Each row is a point on a tangle of strands that fork and nearly touch. The rows are in no order.
In the rows, 128 means zero.
Points whose rows are less than 118 apart are linked; no others are. Some points are linked to none.
bibuf: [122 100 146 125 128  99 115 129 147 162 163 126 158 150  91 130  86 118
 146 130 152 151 146 109 154 154 152 136 121 155]
bitir: [122 136  79  95 137 161 142 143 171 105  96 131 129 203 123 151 142 124
 126 145 125 139 117 164 158 104 130 118 122 140]
gis: [168  75 145 127 169 153 124 132 176 112 111 166  91 136 207 170 129 117
 150  98  98 113 112 209 117 140 148 135 156 165]
Kazim: [ 79 123 154  69 131  32 139 171 121 104 147 108 148 174  88 131 105 129
  93 132 104 153 120  73 102 161  95 121 108 166]
Mul: [ 95 110 184  53 178  44 126 174 126  90 147 128 122 168  99 160 129 119
 143 114 105 159 114 101 124 164 100 100 103 152]
dovok: [ 88 184 220  80 146 104 123 133  83 178 161 101 133  71  99  90  84 167
  74 150 128  44 127  93 114  83 168 116 115 106]
paf: [128 102 154 189 128 184 111 119 139 127 105 105 118 118 152 118 142 132
 181 100 175 115 134 149  92 119 115 121 108 135]
volu: [161 175 116 157  91 125 104 128  91 205 207 182 109  63 142  98 130 138
  77 135  99  82 119 171 131 145 139 146 134  81]
dun: [117 131 107 108  62 127 109 145  86 173 137 134 126  90 119 116 138 161
  77 137  64  67 124 154 121 104  97 111 121 111]
kub: [134 140 138  38 200 104 119 161 122  73 121 118  93 168  90 167 165 138
 152 132 127  87  90 184 149 112 129  91  92 154]
lof: [ 78 137 108 146 115 226 179 151 156 112  92 113  97 182 128 133 127 127
 152 134 151 137 113 186 145 134 113 123  91 162]
gine: [ 83 134 119 112 154 182 170 152 135 102  95  98  94 202 120 152 129 113
 160 138 154 130 101 212 140 125 134  91 108 181]
Mev: [153 157  81 168  75 147 132 120  90 191 189 188 108  91 152 107 134 136
 100 130 103 117 118 172 135 143 106 154 131  92]
vus: [ 78 136 112 157  92 208 148 131 135 145 128 118 139 161 125 141  95 138
 158 148 176 123 115 191 169 121 130 138  92 170]
dom: [142 144  61  90 123 128 153 131 180  95  97 128 132 180  84 145 128 131
  92 147  97 150 131 129 159 104 160 126 149 134]
kese: [ 96 168  83 120 100 126 117 130 116 111 105 111 180 157  67  77  95 145
 106 162 175  73 107 133 160  60 167 131  98 172]
tuga: [ 62 106 178 123 136  81 121 123  92 121 138  94 168 155 117 128 102 131
 171 134 191 164 123  71 112 155  87 124 116 152]
kuv: [103 145  79 119  93 127 123 120 116 107  92 104 175 157  82 105 127 150
 138 162 167 112 119  97 146  70 143 124 109 129]
Sor: [178  74 142 166 142 155 112 125 156 127 131 164  89 106 226 151 137 110
 143 102 103 104 118 196 104 165 137 157 160 144]
Piz: [165 146  85 199 107 181 127  90 140 119 122 153 139  97 188 123 147 115
 134 134 151 153 145 118 125 120 128 164 162  75]
Teg: [120 128 133 112 128  84 106 124 155 116 147 123 187 162  66 107  83 109
 109 146 163 147 167  91 148 130 183 140 145 179]
keben: [151 141  94 133 127 102 174 100 165  86 104 112 143  83 122 165 121 112
 138 135 121 190 143  76 135 120 115 122 173  74]
Dos: [142 123 170 161 142 184 100 129 136 153 165 139 137  92 175 123 134 126
 138 139 167  88 134 166 114  95 118 135 115 102]
liga: [135 108 141 173 112 127 136 106  85 165 153 129 114  88 150 105 138 108
 148  95 132 171 148  94  98 187 113 147 150 113]
Pim: [157 131 146 133 106 105  89 116  82 157 136 146 151  73 115  71 140 144
  65 127  78  90 157 131 121 104 132 126 150 106]
fil: [112 114 101 175 146 188 150 159 182 108  91 137  24 147 152 117 131 118
 120  89 129 142 139 201  97 156 119 145 108 162]
bil: [136 114 118 136 134 156 169 137 137 102  94 116  85 136 124 147 158 114
 167  99 101 172 118  96 120 146  93 113 108  94]
lasi: [ 90 143 126  61 149  55 156 174 120  81 120 100 135 173  54 139 100 126
 106 153 122 164 113  66 123 145 119 117 102 153]
gosik: [143 133 162 159 157 106 124 110 122 188 199 163 145 104 140 102  95 101
 127 121 155 163 158  78 131 156 146 156 141 101]
zil: [107 112 148 110 135  89 120  99 103 111 102 105 162 116 151 127 155 131
 147 133 137 186 160  62 103 143  92 113 173  93]
Bofi: [ 96  89 161 145 136 108 136 123 121 107 110  90 125 137 122 124 133 114
 190 107 156 161 140  72 110 165 108 114 123 144]
Vad: [163 109  93 161 141 175 161 137 161 117 111 149  59 143 175 135 145  98
 133 107 103 152 126 175 119 167 132 152 136 140]
nikod: [114 120 131 136 120 101 154 109 131 117 113 106 153  99 134 146 130 111
 147 124 128 216 157  66 107 165  97 132 188  80]
ras: [147 156 126  42 177  75 144 163 120  69 106 109 112 184  45 152 124 121
 106 136 111 169 122  97 152 127 129 124 100 146]
tif: [175  79 155 114 189 125 122 102 171 112  97 147 106 149 189 176 147 108
 163  93 103 143 113 156 124 150 158 123 160 154]
tura: [141 153  62 137  84 125 156  96 146 118 103 127 148  96 103 130 118 126
 127 144 115 175 143  88 141 109 117 147 175  67]
tamed: [ 84 124 153 127 109 139 134 123  64 137 124  72 130 116 120 140 130 157
 195 135 171 102  90 129 120 116  93  97  88 139]
ziki: [146 130 126 131 131 118  87 101 118 110 113 111 191 118 138 110 155 150
 131 146 155 118 151  90 124  66 126 122 148 102]
Finov: [ 78 146 188 110 148  90 118 101  94 150 165 125 190 128 108  89  86 149
  76 141 158 173 148  66  84 133 105 140 150 114]
sef: [126 141  64 159  73 174 130 126 126 141 121 156 135 111 177 114 162 139
 109 131 103 118 119 158 143 105  79 137 133  85]
Pudi: [179 102  89 147 132 137 146 125 177 124 134 157  98 144 165 161 139  97
 133 119  88 146 120 149 148 167 149 146 156 126]
rok: [ 74 131 158 127 108 177 117 139 103 116 119  78 127 104 142 150 135 152
 200 141 171  72  93 177 114 111  97 109  97 166]
Fase: [160 115 136 161 134  90 122 110 114 156 161 143 150  81 159 125 138 100
 123 122 133 180 166  88 119 175 134 155 184  95]
zut: [ 96 114 146 119 118 128 124 110  72 143 101  98 152 126 125 118 152 146
 182 137 160 133 119  93 116 112  82  98 111 108]
rubos: [ 97 117 135 159 172 190 130 157 167  96  66 129  25 160 105 144 131 120
 140  72 134 134 120 202  84 147 121 115  95 156]
zop: [122 160  77 170  79 168 149  85 135 169 145 171 147 146  97 114  91 130
 134 141 164 137 116 122 166 135 144 154  95 107]
Korar: [132 116 110 116 145 169 151 144 155 102  99 125 104 171 121 151 157 117
 166 122 115 140 105 146 139 127 112 107 111 131]
dap: [115 133 187 132 155  80 106 112 127 163 187 144 181 115 129 108  94 121
  90 123 158 162 170  61 111 146 125 149 142 117]
ligem: [106 135  79 135  77 143 142 111 139 146 119 137 157 156  92 126 107 136
 133 138 144 116 117 118 159 102 136 126 107 131]
Bige: [114 137 126  59 112 155 108 189 153 113 127  99 125 130 131 169 135 156
 112 144  84  52 105 210 149 112 115 116 115 148]
kiz: [129 104 138  89 165  62  92 136 146  83 115 101 167 157 109 123 138 124
 142 148 151 107 143 115 140 105 166 110 146 185]
vegus: [103 133 146 140 122 126 130 102 115 168 165 135 169 138  92 112  68 143
 138 135 184 128 131  92 165 112 159 142  86 133]
Zeso: [129 118 144  85 101 141  96 173 155 146 161 108 124 130 106 173 116 137
 120 137  87  61 113 210 147 143 136 110 120 167]
Pem: [105 127 119  84 142  53 120 144 144  77 112  82 174 166  72  97 114 120
 116 153 153 119 136  87 138 119 165 127 134 198]
vit: [168  94 162 166 142 185  98 139 148 128 151 151 115  90 217 135 123 122
 149 120 143  93 132 203 105 130 118 152 143 141]
Gaf: [150 112 119  94 148  58 132 149 160 112 131 129 122 137 109 154 136 116
 107 110  68 168 140  86 141 164 135 136 141 129]
bodu: [118 129 135  63 161 134 126 168 136  93 110 116 103 161 140 171 157 138
 138 140 102  82  90 207 143 105 113  95 100 145]
tuv: [139 153 118  55 156  66 140 163 125  49  86  97 118 158  64 119 153 129
 100 142 108 114 120  89 134  96 142 113  99 149]
Sok: [137 109 108  99  99  91 138 154 103 162 127 141  99 107 127 134 154 147
  70 117  29 109 124 129 130 131  95 110 126  95]
Zem: [131 132  79 206  69 192 156 133 111 147 130 134  70 102 163 105 146 130
 119 105 116 139 113 150 106 152  97 157 107 116]
rom: [124 126 171  60 205 111 131 161 122  81 116 125  72 166  88 169 150 120
 189 108 139 120  91 165 135 144 123  83  97 149]
duk: [167 148 140 153 146 125  88  98 136 139 138 148 177 109 144 103 142 136
 102 136 146 103 169  95 138  65 161 133 144  80]
rupu: [191 119 102 126 141  78 130 107 170 123 105 152 137  93 182 173 150 123
  92 104  73 155 119 103 137 149 178 163 185 125]
vifo: [111 121 189 141 146 138 119 103  68 166 152 108 151 100 138 107 126 146
 158 140 180 116 138 107 115 104 104 119 109  99]
Mubeg: [106  86 165 166 144 142 110 119 127  98  89  91 100 124 130 127 156 121
 209  91 170 126 145 115  82 140 119 108 113 153]
tate: [ 96 129 144  72 119  42 120 147  79  71  95  99 147 122 104  90 145 143
  76 155  96 132 144  65  97 115  96 106 135 156]
lazi: [122 177 158 150 146 126  99 112 128 155 134 146 168 106 113  71 130 148
  84 148 153  67 146 102 125  45 163 119 108  79]
Kezu: [171 140  98 141 104  67 126 107 150 121 118 148 141  83 135 116 134 122
  53 105  62 141 147  90 133 138 168 165 185 120]
vaza: [119 142 173 138 140 153 147 114 122 181 188 136 149 138  93 148  64 136
 153 148 182  96 128 125 173 119 171 135  85 130]
Gudef: [153 149 105 143  88  87  86 108 112 144 124 152 144  87 114  75 131 130
  57 120  75 126 152  90 132 127 146 150 168  99]
Befi: [ 55 143 179 102 133  82 117 111  71 137 164  96 184 144 106 104  80 151
 107 149 185 162 127  64 104 121  96 132 117 138]
rar: [159 126 113 149 109 174 123 140 163 175 200 165 117 113 146 134  95 115
 129 131 124 104 123 205 144 177 150 141 126 160]
Zili: [194 127 128  93 186  97 131 107 193 103  99 138 120 118 142 191 121 121
 118 105  76 178 117 116 142 149 176 140 169 131]
Mifi: [133 126 128 115 108 172 114 169 165 162 177 141 112 117 150 162  85 108
 125 143 100  81 129 229 144 175 138 136 134 177]
mimo: [133 151 138  57 136  52 135 164  93  41  80 102 117 127 102  97 149 129
  74 139  71 138 131  55 121  98 123 115 114 148]
pipu: [146 127  85 199  98 183 137  99 120 111  86 130 106  98 190 125 175 113
 130 103 129 158 136 123 104 129 108 148 156  84]
mifig: [130 134  61 139  72 145 157 105 119 137 111 142 132 117 133 139 156 133
 117 139 106 147 123 103 135 115 100 144 147  72]
paz: [127 128 182 174 137 196 127 112 111 148 144 112 133  94 154 115 125 142
 168 135 191  93 130 135 112 103 114 125  92 108]
das: [164 135  65 126 115 120 140 125 177 135 137 162 114 165 109 148 124  99
 105 126  79 147 139 138 154 145 165 136 153 130]
tuvaf: [147 168  68 181  92 181 119  88 151 139 140 172 148 124 136 113 126 122
 130 149 159 141 138 115 150 107 134 160 134  82]
bog: [151  96 132 118 142 104  84 121 151 102 107 117 168 140 145 144 148 139
 143 134 131 108 139 129 137  86 136 113 147 148]
zun: [153 100 109 127 108  95 133 135 106 164 140 140 104 116 149 145 152 116
 113 119  64 136 130 109 131 157 100 117 140  90]
fer: [148 112 120 155 105 170 108 118 116 145 137 145 145  94 189 123 155 137
 124 128 118 104 129 163 130 101  99 129 132 101]
dar: [ 87 115 146 127 157 175 139 142 142 100  92  94  74 167 115 143 136 116
 203 115 164 114 107 184 114 134 128  87 108 178]
tugip: [145 162 140 136 110 111 104 114  82 198 177 170 125  79 109  71 114 140
  55 133 106  85 144 135 125 118 138 133 134  76]
Naz: [112 129 136 107  99  92 102 131  80 149 129 120 164 116  91  92 112 156
  93 150 128  98 140  93 125  95 125 120 114 128]
lop: [ 83 130 144  91 130  51 111 123  90  96 113 100 173 127 114 116 132 142
 105 152 129 166 155  62  88 130  81 108 153 122]
larik: [189 112 136 100 210 138 141  99 194 104  87 151 102 153 164 188 122 107
 142  99 105 177 111 154 129 144 185 133 173 143]
zapu: [138  94 126 146 107 137 151 139 111 149 126 131 100 117 147 139 147 113
 153  98 104 146 125 102 116 166 105 123 127 109]
gir: [147 117 101 219 102 184 134 133 118 133 110 131  82  85 207 103 163 130
 123 101 137 132 128 170  85 139 101 154 123 115]
Ralef: [103 186 180 121 140 113 122 117 113 176 141 127 135  93 100  72  93 154
  75 144 142  45 119  95 128  64 176 111  98  87]
Kada: [104 141 161 156 119 196 155 112 123 160 162 114 149 151 101 148  73 132
 169 145 195 108 109 167 170 120 159 133  87 171]
rusur: [146 162  71 191  63 164 163 108  72 178 165 158  88 100 148  93 143 126
 125 120 120 142 109 134 122 164 119 158 125  93]
pide: [172 101  96 168 129 142 128 125 156 158 174 169 114 145 152 129 118 104
 142 124 130 136 132 165 151 174 156 143 152 162]
Bis: [114 113 171 108 183 153 148 160 129  80  96 120  60 168  94 145 147 111
 194  92 145 128 101 155 105 148 127  84  97 153]

A fork is a point with three links. Follow the links from the first point to the second and name the forks in between, in order.
paz / ligem | Dos
Zem / tamed | Dos > paz
zun / rar | zapu > Pudi
das / vaza | Pudi
rok / zapu | paz
tamed / rar | paz > zapu > Pudi
vifo / nikod | paz > Dos
Mubeg / dun | zapu
Sor / rar | Dos > paz > zapu > Pudi

A fork is a point with three links, a tip a point with one. Leave the first point through the second and follow the links. Name the first fork or tip that comes.
mimo / tate | Dos
gosik / dap | paz
zil / lop | Mul
bibuf / vegus | Pudi
paf / Mubeg | zapu
vit / Sor | kese
lof / vus | dovok
